Each row is a point on a landscape with many valleys, with its height.
A ball rolls from a point to whichever of its 2 nearest points has the largest drop for the distance, and stops where none of them is lower. Distance is the straight distance between rows; heights are no part of it.
(161) (h 423): [-26   2   9  -5  18 -31 -35 -24 -24  37  30  20 -54  -6 -16 -16  37 -23
 -10 -47  53  -6  13  33   0 -45   8 -32  33 -89  -8  12  28  -8 -54  10
  45  -3  42  32 -30 -64  58   4   4  13  15]
(746) (h 430): [ 27   7  14 -28  37  26   3  -4   7  17   9   4   3 -15  12 -13  16 -21
  15   1 -39  -8 -13 -46  16  16  20 -51  32  22 -66 -34  -4  23   5  40
 -20 -11  30 -15  86  28  -3 -31 -31  15  36]
(801) (h 378): [ -9 -32  14   0  -8  -5  40  -7  38 -12 -15   4  26  -6 -35 -16 -71 -15
  -2  17  -5 -24  67   8  19  27  52 -34   9  18  12 -37 -29  30  55  -2
  -6  -9 -29   7   7  -1 -68 -46   8   7  16]
(970) (h 580): [ -2  60   7 -26 -19 -33   0 -25 -17  34 -11 -25  18  39 -35 -34  -3   1
  -1 -17 -12  16  74  -9  19   0  32  21 -30  12  -6 -36  11  -6  48 -13
  21 -39  -7   7 -19  -4   6 -22  -6  43  -7]
(1084) (h 385): [ 20  12 -20   5  -1 -28  -3  14 -23  -5  30  -8 -51 -12 -12   2  17  -3
   2 -48  58  -3 -42  68 -31   1  17 -21  20 -50  50  72  55 -44 -43   4
   0 -15  12  16 -35 -66  42   4  21 -28 -27]
(709) (h 494): [-14   5  -7  -5 -13  29 -27  16 -33   7   9  32 -54  29 -24 -28 -57  -2
 -30  -3 -28 -28  20  19  34 -50   4  49  40 -34 -15  31 -13  24   3  20
  61  20 -10  12 -15  -7  -5  -5  29  21  21]
(887) (h 409): [ 20 -52   5  14  22  30   2   3  44 -49   5  -2  25 -11  39  23  18  -8
 -23  19  -4  -9 -23 -14 -17 -12 -60   5 -21  23  -6  31 -23  13   9  -4
 -20  32  23 -15  13  45 -28  27  -2 -29   9]
(526) (h 576): [ -1  44  12 -24 -32  -6  -3   2 -36  16 -14  -5  -2  46 -45 -53 -52   6
  -4 -14 -14  -8  65   6  38 -15  42  52   1  20   3 -30  -1   4  49  -8
  33 -30 -22  10  10  -1 -30 -36   6  33   8]
(1016) (h 347): [ 17 -19  12  -4  11  13  24  30  17 -63  11   4 -26 -25  72  49  29  20
  18  22  44  -7 -96  16 -39 -33 -62  22 -29   3  39  61  23 -51 -31 -12
  -8  12   8  30 -25   4 -47  11   9 -44   9]
(315) (h 168): [ -4  77 -16  -1 -13 -41 -24   8 -31  11  24 -23 -23  15  -2   1  11  47
  20   2   4  16  27   2  30   0   5 -17 -28 -46  -2   2  -4 -29   9 -18
  57  -6   2  11 -48 -16  18  17  26  49  -2]
(737) (h 413): [-25 -45  -8  36  38  53 -32   9   4  16 -24  39 -35 -20 -15  26  11 -16
 -35 -26  27  -8 -81  22   3 -23 -61   8  50  41 -20   5  25  49 -69  15
 -12  49  27   6  46  11  61  38 -14 -53 -40]
(385) (h 312): [-32  26   7  10 -29 -36  26  15  -4  -4   5 -30 -23  -6   9   6 -19  63
  22  17  33  15  34  53  30 -28  11 -12 -32 -36  49   8  -8 -34   7   4
  44   1 -25  13 -54 -34 -34  15  32  12   7]
(936) (h 244): [-40  11 -16   7 -32 -41  31   0  -1  -7 -11 -36  24 -14  18   8  -9  65
  61  27  41  12  30  51   0  10  32  -1 -32  -8  65 -13  -1 -20  29 -26
   3   1 -42  18 -57 -16 -29  13  25  -8 -29]
(300) (h 314): [ 18  -6   4 -18  15  55  -8  12 -23  53   5  18   0  -5  16 -19  16 -17
  21 -25   3 -23 -55 -21   6 -32  47  -6  71  19 -11  -6  41  21 -45  68
 -38 -14  12 -16 114  -2   0 -13 -19 -14  15]
(439) (h 458): [-30 -49  10   0 -37  22  25  11  11 -21 -16   5 -12  19 -10 -12 -66   3
 -24  13  -8 -21  36  37  22 -37  -9  56  18  14  37  -2 -31  12  39  18
  28   2 -39  17 -11  11 -60 -11  23  -4  15]
(112) (h 272): [  2 -23 -16   8 -43  39  -6  37 -11 -29   3  -3  31  26  12  18 -12  22
 -12   5  -5 -13 -30  25 -25 -17 -40 101  -1  45  42  49  -1 -15  10  -8
  -9  -3 -35   5  14  20 -19  32   3 -42 -36]
(365) (h 262): [  7  20   1 -22   2 -34  33 -42  16  45 -15 -28  40  -8 -10  14  77  -9
  20 -38  26  52 -20 -17 -42  24  35 -28 -47 -30  15 -19  38 -36 -29   8
 -18 -32  35 -16 -11 -36  38  -8   5  -2 -33]
(881) (h 308): [ -3  40 -15  10  -9 -35  21   8 -12 -13  -7 -24 -25 -25  -8  28   2  31
  21  -7  36  28 -38  60 -27   9  14   2 -34 -41  60  42  35 -62 -25 -27
  -3  10  11  13 -73 -55 -18   3  26 -22 -41]
(528) (h 166): [-14 -11 -14  43  -1 -21  -8 -15  15 -14 -12  -2  -1 -15  -6  11 -34  32
  -2  11   7 -13  43   4   3   9 -12  -8 -50 -42  10   5 -51  12   5 -35
  46  36  -8  -5 -89  -5   3  22  59  31  -7]
(962) (h 253): [  0  -1  -8  36 -18 -18 -32   0 -18  10   7   3 -18   4 -14   5 -38  35
   7   0  13  -6  10  12  18   1  18 -12  -5 -62   4   0  -1  16 -20 -15
  72  47 -18 -10 -61 -12   7  32  86  18   0]
(1076) (h 359): [ 15   8  -1 -27  27  26 -12  -5   0  52  17  -4   5  -4  22   0  64 -29
  21 -37  15   3 -47 -23 -21 -25  28 -10  37 -12 -14 -19  19  -1 -43  60
 -35 -37  29 -18  81  -2  32  -6 -26  10  19]
(254) (h 456): [-22  20  13 -15 -15   4  -4   5  12   0  17  -4 -34  20 -18 -21 -21   7
 -35   5 -19   7  49  15  33 -42  -8  31   1 -28 -15   8 -54   8  27   9
  52  -6  -2  14 -21   9 -23 -14   6  42  38]
(853) (h 469): [ 28  55  17  -9  43 -51   7 -42 -18  70   1   7 -11  11   3 -23  34  14
  23 -20  35  22  49 -37  39 -14  41 -68  45 -21 -28 -36  58 -43 -27  31
  74   0  -3  40  29 -60  20  12   5  59   8]
(159) (h 496): [-28  44   0 -23 -31 -48  32  21  19 -11  11 -52  24   9  24  15   6  48
  31  34   1  18  55  14  15  -5  -3  -4 -34  14  31 -50 -44 -39  58 -17
  -4 -43 -49  26 -19  18 -19 -19 -29  19 -11]
(312) (h 558): [-15  57  15 -45 -23 -33   6 -21  13  41  -9 -56  41  32  -6 -28  36  -7
   9 -22  -3  35  52   4 -23 -35  19  26 -51  14  -4 -43  -1 -32  40   7
 -14 -65 -19  16 -12  -9  10 -31 -44  19   3]
(879) (h 499): [-31  -7   0   0 -34 -29  25  24  16 -47  15 -30  -3 -13  44  14 -18  54
  17  70   3  -6  59   8  16   0 -50  24 -32  25  59 -31 -66 -24  58 -28
   7 -33 -57  31 -44  24 -24 -15 -11  26  12]
(1034) (h 275): [  9 -51  -2  44 -44  27 -12  22 -15 -48 -10  12  59  15   1 -23 -44  -3
 -18  46  -2 -37  -1 -19 -18  46   7  58   3  75  30  26 -14  30  28 -44
 -29  29 -59 -15  25  44 -63  26  -1 -36 -34]
(823) (h 523): [  1   1   1 -21 -17  43 -10  28 -29  -7   2  22 -27  23 -22 -26 -56  -2
 -22   7 -35 -26   8  13  33 -15  10  46  40   9 -20  15  -6  26  20  16
  28   9   5  -3  36  24 -31 -17   4  -3  28]
(274) (h 493): [ 16  71  25 -24  31 -48  32 -50   5  58 -17 -21   7  26 -10 -37  31   0
   5 -23  18  37  73 -38  33 -27  28 -54   7   6 -41 -38  33 -37  -3  40
  71 -15   5  20  15 -54   3  -7 -14  58  16]
(551) (h 374): [-29 -10  -8  28 -42 -10   3  24 -22 -27   8  -7 -55   1  16  -3 -58  70
   5  27  15 -10  20  42  28 -52 -22  26 -21 -37  62  34 -25 -25  -3  12
  73   7 -70   8 -75 -32 -24  21  57  20  21]
(240) (h 304): [  2  -5  -9 -21   9 -17  -3 -17  29   9 -16 -16  28  -8   2  33  78 -28
  -9 -19   9  36 -47 -14 -49  13  -9 -10 -43 -20 -13  -7   4 -15 -27   6
 -35 -26  47 -27  -7   0  45   0  -8 -22 -10]
(247) (h 245): [ -7  14  -9   8 -20 -28   8 -22 -23  26  -7 -17  37   6 -22 -18  -9  42
  32  -4  19  26  36   5  18  42  64  -9 -19 -12  29 -26  24 -11  18 -32
  21  14 -25 -13 -24 -14   1  24  51  27 -33]
(515) (h 329): [  3  41 -13 -11  -4 -43 -25   0 -30  13  32   2  -1 -23   0  40  57  13
  28  -8   3  16 -49 -14 -31  61 -10 -23  -3 -51  16  -3  43 -28 -45 -36
 -13   1  42  15 -34 -26  69  18   5   6 -20]
(420) (h 294): [ -1  73 -30 -32 -17 -51  -9 -11 -16   8   8 -23  -7 -12  -9  32  37  14
  16  -7  -7  30 -32   1 -29  38  -7  -3 -37 -46  25  13  31 -56 -23 -40
 -17  -5  42  15 -65 -47  39   1  -9   5 -33]
(411) (h 482): [ -8 -43   8  11  33  55   5  -5 -31   6 -25  61 -25 -39   9  -8 -32 -16
   0   6 -17 -47 -37 -28  42  15   3 -70  52  39 -47 -15  14  78 -44  23
 -61  44  55 -29  53  -4  25 -32 -57 -60  18]
(60) (h 562): [ 31 -66  11  29  11  39  -3  20   1 -49  -3  37  -5 -24   1 -10 -67 -18
 -17  37 -26 -47 -10 -21  30  27 -14 -25  31  25 -26  30   5  60   6   0
  -1  61   8 -25  24  30 -52  10  13 -40  28]
(467) (h 419): [-22  14   7 -24 -15  -6  10  27   9 -15  27 -16 -36  10  16   4  16  28
 -13  19 -10  19  23  25  11 -31 -34  42 -19 -25   8  29 -46 -29  19   2
  26 -22  -9  17 -16  10 -15   4  -4  14  34]
(101) (h 481): [ 13  17   1   1  -2  62 -13   2 -36  36 -30   6  12  20 -15 -13  24 -36
 -14 -31 -14  -9 -51 -31 -12 -11  17  54  19  39   0  -2  46  49 -27  21
 -54 -17  26 -42  77  18  34 -14 -32 -37 -31]
(725) (h 503): [ -4 -49  -6   6  41  61   4  -2   7  -1 -37  30 -24 -27 -12   3 -27 -34
 -38  -8 -15 -16 -47  -4  22 -15 -16 -17  41  32 -45   3  12  63 -22  27
 -25  52  47 -28  44  17  16  -5 -16 -65  -4]
(199) (h 280): [ 23   5 -17   0  15 -22 -23  -9  19 -24  18   5  28 -14   2  17  22 -42
 -14  27 -44  15  26 -44 -24  41 -34 -30 -40   5 -40   4 -30   1  29 -20
 -40 -14  28 -34  -4  28  23  16 -24  32   3]
(262) (h 459): [ 24 -20  17   6  34  32   4   2 -24   0  -8  46   2 -33   4 -18 -20 -17
   9  17 -38 -34 -17 -43  31  48  27 -72  42  30 -49 -16   8  55 -15  17
 -38  17  38 -30  83   8   4 -25 -32 -19  27]
(62) (h 241): [ -4 -14   9 -21  21  30 -44  22 -50  38  52  30 -39   0  17 -32  -8 -13
  19 -33  15 -25 -36  25   4 -54  34 -22  98   2 -10   1  34   7 -30  49
 -25 -15   4  25  84  -5  12   1 -39   4  27]
(893) (h 143): [ -8 -33 -12  -4   2  47 -38  29 -40  13  23  37 -45   5   3 -12 -31 -25
 -14 -24   9 -26 -45  46   3 -56   7  21  86   7  -4  35  46  29 -28  51
 -16  17   3   5  59   4   9  24 -23 -36   7]
(880) (h 261): [-19  -8  -1  -3   0 -20  43   6  25 -31 -15 -30   5 -24  17  45  18  29
  23   7  50  27 -46  43 -43  -9  -5  13 -43 -15  48  22   8 -48  -9 -23
 -22  -2   4  19 -59 -25 -33   1  17 -41 -30]
(532) (h 388): [ 25 -18   4  13  22  36  36 -44   7   8 -48  18  40 -19 -25 -13  -1 -71
 -12 -14 -36   2   6 -56  -4  40  42 -41 -31  56 -26 -10  12  47   6  18
 -77 -51  18 -71  50  -1   2 -61 -27  -8  -4]
(473) (h 521): [ -2 -62 -20  -2  11  71   9  19  -1 -17 -47  50 -41  -6 -20  -6 -74 -22
 -42   0 -17 -25 -47  11  36 -21 -36  11  63  38 -39  24  22  54 -21  36
   7  77  13  -6  24   4 -12   4   1 -76  -8]
(807) (h 491): [  8 -58  12  26  24  16 -19   8 -10  -3  13  46 -25 -17   3  12 -29 -10
  -1   1  -1 -25 -38  12  10  -9 -16 -10  49 -33 -29   0  17  46 -33   5
  21  58  10   6   0  15  10  40  39 -22  13]
(303) (h 336): [-14  -5 -27 -20  17 -16 -16 -14  51 -25 -30 -11  -8   3  22  42  82 -31
 -25 -14   1  33 -59   2 -52   5 -52  15 -59 -12 -31  18 -33 -39 -28  -9
 -30   3  40  -6 -45  -6  39  -9 -24 -35   8]
(581) (h 246): [  3  62 -16 -27 -20 -46  -5  -9  -9  18   9 -29  18   6  -9   8  34  29
  25  -3 -13  36  16  -9  -7  26   6  -7 -47 -27   1 -15  10 -39  16 -22
   7 -22  17   4 -48 -13  26  16   0  25 -21]
(906) (h 25): [  3  69   3   2   9 -43 -10 -12 -11  -3  17 -16 -16  19 -15  -8   0  16
   3   0  -9  14  71 -39  37  11   0 -61 -16 -30 -50 -29 -27   9  29 -13
  68  -5   4  -3 -40   7   9   2  11  74   3]
(592) (h 438): [ 31   5  19  -7  15  44  29 -61 -14  58 -71  -2  34  26 -20 -26  41 -54
   7 -45 -21  14 -28 -59 -17  -5  28  17 -26  33  -2 -38  53  35 -24  21
 -49 -60  13 -51  55  -5  37 -60 -21   3 -15]
(1124) (h 375): [  9  21  -6  -7 -16 -14   1  40 -15 -28  33 -14 -28  -1  27  26   0  55
  15  32  -3   8 -26  33  -8  -4 -34  38 -20 -26  39  50  -3 -54   1 -19
  10  -4 -10  19 -41  -5 -14  24  16  -2   3]
(360) (h 229): [-15 -38 -23   4  14  58 -20  15 -12 -10   9  32 -61  15   4   7 -28  -9
 -41 -25  -8 -20 -33  45  12 -59 -51  59  57  -1 -19  50   7  17 -26  35
  22  42   0  12  19  14   6  29  -1 -33   2]
(536) (h 498): [-24  12  39   1  -8 -37  49   2  64  -5   8 -40   9   5  -5 -11 -13   7
 -14  20   4  13  87   4  34  -8   6 -52  -4  11   0 -62 -62  -6  56  18
  28 -28 -42  19  -1  12 -60 -38 -23  37  39]
(1118) (h 380): [ 11 -30   5  -7   8  17  11  27  35 -41   7 -17  23 -11  36  43  43   9
  12   6  32   7 -70   1 -39 -25 -39  17 -32   3  12  33  -5 -18 -15   2
 -27   4  22  -2   4  26 -28  18  13 -51   0]
(235) (h 439): [ 20 -30  18   8  20  -9   1  13  35 -54  29  -7   8 -14  33  22   5  11
   4  40 -16  -2  16 -20  -2  12 -56  -9 -32 -10  -7  21 -41  -3  25 -27
   1  12   8   2 -10  45 -27  20  10  13  33]
(716) (h 460): [ 27  27  17  -2  -2  67  15 -30 -37  49 -48  11  26  23  -8 -35  36 -34
  21 -25 -25 -17 -47 -82   2  14  39  25   8  42   1 -22  60  41 -35  23
 -62 -41  16 -52  89   3  29 -42 -36 -16 -23]
(195) (h 505): [ 10   2  -6  10 -23  30 -27  21 -44  16  -2  25  15  25 -21  -6  10 -10
 -21  -6  -9 -10 -46   1 -18  18  17  60  27  21  14  15  41  26 -30  -5
 -19   7   1 -26  51  12  26  26  -1 -32 -36]
(728) (h 422): [ 10  22  -4  -2   7 -41 -13 -12 -31  32  31  -7 -42  10 -20 -33  28  -9
  -4 -56  64  -4  13  53  -8 -30  37 -33  29 -60  36  48  55 -37 -34  19
  30 -27  33  16 -25 -76  59   1   6   0 -15]
(225) (h 608): [ 28 -79  26  38  -9   3  18  10  13 -41   6  18  44 -16   6  -6 -55   6
  12  40   4 -10  11 -17   6  43  26 -36  20  17  12  12   7  31  21 -30
   2  44 -48 -25  11  39 -82  30  53 -14   2]
(514) (h 514): [ 13  34  12 -46   7   5   2  -5  27  32  -6 -40  21  22   3 -22  41 -35
 -10 -21 -35  33  12 -25  -5 -20  24  -4 -18  26 -37 -31 -17 -12  33  37
 -19 -52  11 -14  45  22 -10 -40 -41  25  38]
(208) (h 367): [-16  26 -33 -20 -14 -25 -11 -13  19 -23   4 -14  16   9   9  21  10  17
  -5  25 -41  11  19  -9 -24  12 -47  41 -67  -9   4  13 -48 -41  32 -46
 -15 -13   2   9 -76   3  29  -2 -24  18 -12]
(13) (h 518): [  4 -28  11  -6  23  31   1  -7 -20  29 -16  44 -13  -7 -20  -6  -4 -27
 -17 -17  -8  -9 -29   5  10  -5  25  -6  50 -18 -26 -18  27  39 -26  23
  -4  26  36 -23  40  -1  24  -1   9 -23   1]
(1019) (h 379): [ -4   7 -22   8 -42 -17  -9  17  -6 -27   7 -16  50  14   8  -1 -36  25
  19  50 -20 -19  54 -10 -11  34  -8  40 -16  38  37 -14 -37  -5  65 -58
 -28 -18 -55   9 -16  42 -14   6  -7  16 -34]
(126) (h 364): [-12  -3  -4  11  23 -26 -20 -17   0  -5   5  14 -24 -32  -5  45  57 -12
   0 -28  20   5 -45   9 -36  39 -39 -15  -8 -57 -12   0  15  -4 -61 -29
  11  21  58   8 -46 -21  77  19  11 -12 -11]
(80) (h 321): [-15 -29   5  25  -5 -28  17  -8  44 -27   1 -14  26 -17 -14   5 -48  -4
   1  34   6 -21  93   1   6  20   2 -32 -21   5  21 -23 -55  21  61 -27
   1  -2 -38   3 -34  18 -39 -19  15  32  10]
(674) (h 402): [ 21   6   3 -14  23  -8 -19  -1 -29  49  42  14  -4  -7   8  -7  46  -1
  27 -36  34   2 -24  10 -16  -7  40 -25  51 -29  16  -3  53 -21 -44  31
 -10 -30   9  14  59 -34  47  12   4  13  -3]
(596) (h 296): [-50 -52 -23  -7  40  46 -40  -8  14   2  19  35 -82  -8  20  -8   3 -26
 -24 -43  20  -6 -40  55   8 -78 -59  23  65 -27 -36  33  -9  17 -53  25
   2  47  16  40  10  -2  36  17 -34 -25  28]
(424) (h 326): [  7 -14 -20  10 -19  14  -8  28 -19 -27  16  14  -6  17   6  22  -1  30
 -13  -1   7  -3 -47  45 -23  -9 -27  69   2   0  42  67  20 -19 -15  -9
   7  12 -18   6 -19  -2   6  40  18 -29 -15]
(26) (h 305): [  7  12  12 -10  -3 -26  41  30   2 -46   7 -25 -35 -34  47  40  20  33
  34  36  41  17 -62  34 -40 -29 -18  -5 -39 -14  68  39  15 -77 -14  -9
 -35  -9   0  19 -39 -22 -70  -9   7 -23  -5]
(967) (h 414): [ 25   1  20  -5  16  14  23 -64  -4  30 -70   0  36  10 -28 -37  14 -74
 -12 -29 -42  16  19 -41  -9  18  37  -5 -42  52 -23 -44  23  33  18  17
 -51 -61  17 -46  18  -5  24 -68 -33  10   6]
(919) (h 467): [  6 -21  13  16  -7 -10   5  20  31 -63  30 -14   2  -7  36  15 -30  26
 -11  53 -24 -12  50 -21  17   6 -66   5 -27  18  19   8 -68 -12  52 -36
  14 -11 -25   9 -18  47 -42  -4   0  43  29]
(28) (h 331): [-14  46 -36 -19  -7 -26 -12  -9  12 -16   0  -5 -22  -4   1  35  32  16
  -7  -1 -21  13 -30   7 -39  17 -45  47 -57 -36   5  37 -14 -51 -22 -45
   0   9  33  17 -85 -30  35   1 -15   5 -15]
(670) (h 536): [ -1  33   1 -41 -16  -7  -6 -16  39  37 -23 -70  55  31  13 -25  43 -40
  -1 -32 -31  26  15 -32 -30 -23  23  17 -48  36 -23 -60 -28 -14  38  31
 -59 -84 -30  -2   8  21   2 -50 -54  14  23]
(436) (h 437): [-21 -46  13  68  11  42 -46   9 -41  19 -15  72 -25  -9 -20  11  -1 -16
 -19  -8  18 -31 -82  13  17  16 -28   5  64  41  -2 -12  39  62 -80  -6
 -14  60   9   8  36   4  62  40 -21 -45 -40]
(1067) (h 542): [ 11 -57 -12  14  -6  66 -11  25 -11 -35 -12  49 -40  -2   1 -25 -97 -10
 -21  22 -39 -54 -29 -13  45   7 -28  -7  57  15 -37  28   0  58  -7  21
  22  80  -2  -2   6   9 -35  -1   5 -49  33]
(22) (h 400): [ -2  10 -26   7 -29  -8 -19  -6   6 -22   4  -2  58  17  -2   9 -15  12
  -7  30 -41 -12  25 -17 -29  33 -27  62 -47  24  17  13 -31 -23  41 -64
 -34  -7 -15  -1 -37  21  24  19 -12  -2 -41]
(817) (h 355): [ 22 -21  10   4  14  22  19 -16  18   9 -22  -4  54  -7 -13  -1  14 -37
  -5 -11 -19   9  -8 -38 -24  25  32 -12 -19  25 -16 -22  -5  28  13   7
 -54 -19  20 -45  47  23   0 -11  -1 -10 -15]
(788) (h 319): [ 11 -22 -11  13  18  -3  -6 -23  35 -11 -13  -9  50 -13  -2  11  19 -70
 -30   5 -31  16  23 -34 -34  24  -6 -22 -41  34 -21  -6 -32  15  31  -5
 -69 -28  15 -44   6  28   1 -13 -25   6   1]
(1057) (h 440): [ 18  16  22  -3  35 -38 -15 -18 -29  65  45  20 -20 -13   8 -14  29  15
  41 -37  43   3  15   4  18 -15  43 -69  64 -42  -9 -27  55 -38 -44  29
  35  -4  -5  45  34 -55  37  13   8  42  17]
(1121) (h 227): [ 26  21  -5  -1   9 -28 -41   8  -7 -19  47   7   7 -10  12  18  31  12
  15  33 -36   3  -1 -50 -13  49 -38 -33  -8 -22 -49  -2 -16   3  12 -32
  -2   3  23  -4  -8  35  45  37  -7  33   1]
(774) (h 427): [ 21  -6  23 -11   3 -10  42  -7  31   7  -2  -6  49 -10 -10 -18 -27  16
  21   2  -3  16  47 -26  15  36  65 -37   7  23  -6 -38 -13  -9  37  15
   0  -7 -37  -3  54  14 -53  -9  21  22   0]
(1077) (h 249): [ -8 -54  -5  44  17  -7  10 -23  50 -43  -5   1   2 -22   7  13 -44  -7
 -21  20   0 -24  61   0   1   3 -46  -7 -45 -13   8  14 -69  16  25 -33
  25  26 -25  -3 -71  13 -22  -2  37  32  12]
(238) (h 398): [ 18  29  13 -38  44  14 -13 -19 -16  55   8  11   1   3  25  -8  59 -29
  31 -18 -18  11 -16 -57  -1   1  13 -40  46  18 -57 -53  13  -5 -24  48
 -16 -37  30  11  85  10  37 -22 -56  52  25]
(686) (h 551): [ 23  23   7 -31 -24  21  -5   8 -57  18 -11  23  -8  41 -39 -54 -43  -7
   2  -1 -18 -23  11  -5  36  14  71  37  34  32 -17 -10  34   4  14   4
  26 -12 -13 -11  54  -9 -25 -26  13   1   8]
(33) (h 348): [ 22  58 -23   1  -8 -31   2  28 -24 -19  34 -24 -57  -9   1  11   2  22
  16  -7  29   3 -47  55 -31   6  15 -19  -1 -48  68  80  45 -76 -18  -9
 -22 -12  10  19 -52 -55  -1  -3   4  -9 -33]
(415) (h 585): [ 32 -46   7  24  19   8  15   4  13 -28   2  23  30 -31 -16  -6 -46 -34
  -5  28 -22 -14  25 -32  18  47  26 -49   3  23 -20   6  -7  41  23  -9
 -25  22   1 -40  41  13 -53  -6  24  -1  11]
(251) (h 202): [-23  23 -12 -20  -8 -34  38 -20  27  15 -23 -43  41 -19   4  30  45  17
  36 -18  39  37 -19  22 -46   7  32 -10 -59 -18  33 -13   9 -50  -4 -14
 -41 -24  12   4 -46 -34 -11 -12   2 -25 -32]
(10) (h 391): [-25 -24   9  10  30 -23 -22 -26   0  25   5  22 -46 -25  -9  22  52 -30
  -6 -44  39   4 -17  30 -12  -7 -22 -27  16 -81 -28 -13   7   6 -63  -1
  31  27  54  13 -33 -32  69  12  13 -12  14]
(645) (h 519): [ -4  57  42 -28  11 -40  43 -36  48  42 -21 -32  23  23 -12 -45  17 -15
 -23 -16  -2  40  84 -21  28 -23  39 -54  -4  22 -52 -51 -11 -24  25  41
  52 -27 -11  12  14 -29 -29 -34 -30  51  41]
(224) (h 530): [-32  58  43  -6 -13 -36  38  -2  45  11   9 -31 -11  24 -16 -32 -13  13
 -24   5   7  26  92 -10  48 -36   5 -63  -8 -23 -39 -50 -45  -2  29  15
  74  -5 -23  12 -20 -21 -43 -24 -11  54  41]
(237) (h 462): [ 10 -58   3  61  17  34 -35  15 -24 -17  -2  66 -10 -11  -3   3 -20  -8
 -15  18   1 -36 -64  -3   4  25 -24  10  54  33 -18  13  25  65 -51  -5
   7  82  -4  -2  18  25  28  56   6 -44 -18]
(163) (h 486): [-10  18   8 -35   7  10  -4  -5   9   8   0 -13 -15  19 -15 -26  14 -25
 -32  -6 -37  13  33  -2  15 -25  -2  20   2  -7 -45   2 -35  10  31  15
  16 -15  26   1  12  24  -6 -28 -23  24  46]
(131) (h 387): [ -6 -27 -17   5  31  43 -18  12  28   4 -21   3  -6 -10   2  42  49 -30
 -24 -30  33  14 -81  11 -24 -33 -45  16  14  16 -12  17  10  28 -49  23
 -21  11  38 -14  38  17  43  26  -4 -57 -21]
(130) (h 420): [-33 -54  10  15 -38   6  22  24   0 -30   3   1 -33   5  16   1 -64  40
 -12  31   0 -20  39  29  31 -46 -38  39  -1 -14  52   5 -40   1  17   9
  60  12 -63  15 -46   2 -46   6  43  16  28]
(1028) (h 155): [  5  46  -7   3  16 -33 -54   2 -27  -4  37   9 -30  -3   2   8   8  15
  16   5 -25  -6  23 -46  11  28 -22 -38   8 -39 -64 -20 -28  19   8 -26
  45   1  14  13 -24  25  49  18   4  65  13]
(916) (h 335): [ 13 -19  -3  21 -28  11  -1  18   6 -36   3  -2  59   2  -1  -4 -45  -7
   0  42 -21 -30  43 -22 -12  42   3  23  -4  58  24  -3 -32  15  55 -40
 -42 -10 -37   2  33  49 -56  -6 -14   0 -16]
(77) (h 463): [ 11  32  16 -17  -5 -33  47   0  36   5   6 -36  46  12   2  -1  -1  28
  25  -4   3  25  66 -14  20  20  29 -39 -14  29  -2 -63 -31 -28  56   9
   8 -33 -53  14  21  21 -39 -11 -13  39 -10]
(678) (h 488): [-28 -44  -8  10  -9  29  22  -9  36 -20 -29   3   5  12 -18  -9 -62 -27
 -41   7 -20 -24  46  32   4 -16 -12  59   0  39  14 -10 -48  32  53   1
  -6  -1 -20  16 -15  26 -34 -44 -12 -14  13]
(1116) (h 167): [-24  21 -21   5 -31 -41  15 -14  -1   7 -10 -39  54   3   0  -2  -8  50
  60  14  18  13  50  10   1  45  51  -8 -37   2  38 -40  -3 -16  49 -46
 -11  -5 -48  10 -43   1  -7  10  18  19 -51]
(1020) (h 200): [ 10 -27  -2  29 -56  35 -19  40 -36 -31  -1   9  27  32   4 -11 -29  11
 -17  33  -5 -17 -38   9 -10  17   7  83  20  59  30  44  10  10   6  -6
   3  33 -55 -10  32  41 -49  50  12 -42 -17]
(749) (h 363): [  -1  -10  -24    0   31   13  -21   13   43  -18  -13   -3   -6  -16
   22   58   73  -23  -13  -19   29   12 -106   -3  -48   -4  -72   17
  -16    3  -14   24    0  -11  -61  -10  -37   10   43    1    0   -8
   49   10  -19  -58  -20]
(892) (h 313): [-15   4 -24  39 -38 -21 -17   4 -28   5  -6 -16   4  12 -14   0 -30  53
  28   5  32  10  10  34  15  32  54   4 -18 -30  52  13  19 -10  -5 -34
  45  34 -49 -10 -67 -19 -10  35  82   7 -23]

For each start below, name the point where the ball stops.
(919): (880)
(686): (1020)
(970): (1020)
(439): (1116)
(645): (893)
(224): (528)
(716): (906)
(411): (893)
(159): (528)

Call two points neighbours if one is among the 2 nearest of the other. Go from one point of each pair to the other, from neighbour to neighbour, staying as low as possible. Name the highest point that can't be avoided.
(528) / (893): (13)
(251) / (1020): (161)
(1116) / (880): (879)
(528) / (1116): (892)
(1020) / (906): (22)
